Points on a hilly landscape, in no order, each with its height.
A climber steps from a point to the highest of its 3 nearest points, and stops where none of them is higher. Distance is the straight distance between rows; heights are no part of it.
k23: [206 124  87 123 107 129 107 104]  height 294
k982: [178 126  96 109  95 107  68  99]  height 470
k149: [154 117 110 109 128 153 183 156]  height 560
k167: [114 119 142 130 135 138 150 147]  height 632
k530: [182 139  82 127  76  77  51  82]  height 454
k342: [ 88 138 163 156 141 137 141 126]  height 624
k984: [ 94 134 155 154 144 136 153 130]  height 618
k51: [ 92 145 143 164 161 143 197 118]  height 253
k528: [105 129 140 146 151 141 205 138]  height 279
k892: [ 93 130 157 126 123  97  60 129]  height 3
k881: [198 121  82 112 127 162 175 141]  height 346
k936: [ 92 141 136 162 161 145 211 120]  height 311
k330: [ 77 145 169 143 127  88  54 124]  height 161
k744: [161 116 114 106 121 145 134 143]  height 459
k175: [ 76 153 170 146 125  85  44 120]  height 106
k196: [122 119 140 119 129 136 129 145]  height 534
k962: [112 121 141 138 139 140 175 147]  height 631
k447: [198 130  87 123  94 102  73  90]  height 313
k274: [168 115 108 104 116 143 117 132]  height 236
k590: [123 115 134 128 140 145 179 148]  height 630
k600: [ 85 142 172 155 136 115  98 123]  height 533
k686: [ 83 158 162 168 146 138 136 112]  height 603
k388: [136 114 131 114 125 143 140 147]  height 544
k817: [ 81 142 169 144 128  98  63 128]  height 626
k117: [127 116 127 126 137 148 192 153]  height 611
k851: [109 127 151 122 128 115  87 137]  height 167
k321: [ 84 164 124 162 184 148 219 102]  height 519
k227: [ 94 132 164 148 139 126 118 130]  height 616
k988: [125 115 137 112 124 123  96 139]  height 309
k762: [205 124  86 122 111 136 117 109]  height 337
k542: [191 121  92 111 117 154 144 129]  height 629
k689: [ 80 163 151 172 157 148 163 109]  height 628
k130: [116 119 131 134 145 140 203 144]  height 467
k764: [ 97 135 147 155 147 141 177 132]  height 581
k745: [146 111 126 104 119 132 110 137]  height 76
k614: [177 117 100 105 117 151 133 138]  height 471
k12: [120 117 128 131 147 146 213 146]  height 354
k947: [117 116 149 124 129 127 111 141]  height 375
k789: [158 115 107 110 135 152 198 155]  height 484
k394: [110 122 146 114 122 105  68 131]  height 116
k805: [134 116 125 107 118 119  83 133]  height 455
k410: [108 124 124 108 106  89  36 124]  height 70
k348: [113 123 142 136 135 141 166 146]  height 635
k352: [ 90 139 166 155 142 126 126 125]  height 636
k838: [137 120 118 102 107 111  64 122]  height 504
k308: [ 84 159 132 165 173 149 205 107]  height 469
k294: [141 125  96 103  89  86  36 101]  height 583
k781: [ 78 161 169 167 144 133 116 112]  height 578
k924: [141 115 119 117 138 149 199 157]  height 543
k434: [107 124 140 113 113  97  49 130]  height 87
k619: [136 114 128 118 127 146 159 151]  height 574
k876: [102 135 135 154 168 142 224 122]  height 187
k638: [190 123  93 113 105 128  94 109]  height 235
k911: [161 128  89 109  86  91  46  94]  height 694
k116: [155 116 111  99 109 121  80 125]  height 464
k796: [190 121  95 111 116 144 124 121]  height 453
k874: [ 98 129 161 130 125 107  78 135]  height 93
k943: [190 121  83 106 130 161 192 151]  height 170
k286: [ 86 154 130 163 174 147 218 109]  height 639
k29: [105 125 157 141 136 129 127 139]  height 597
k264: [157 120 102 102 101 108  68 109]  height 517
k804: [137 114 118 119 135 148 181 155]  height 586
k296: [132 120 113 101 103  95  48 114]  height 516
k121: [ 89 145 152 161 150 142 168 120]  height 569
k814: [148 124 103 103  98 103  56 108]  height 528
k887: [153 115 116 110 123 151 154 148]  height 563
k974: [158 130  86 114  80  81  44  91]  height 602
k158: [ 91 130 163 133 125 107  75 132]  height 101
k895: [146 116 111 116 141 149 218 158]  height 433

Call two points neighbours if one is among the 3 nearest of the other. Go from one point of each pair to the other, from neighbour to neighbour, staying as high as possible. Name the lowest point that can't be avoided.
k348, k542 => k744
k348, k814 => k988
k689, k352 => k686

For each start below, name the point where the climber stops.
k744 => k348
k296 => k911
k984 => k352
k12 => k348
k23 => k542
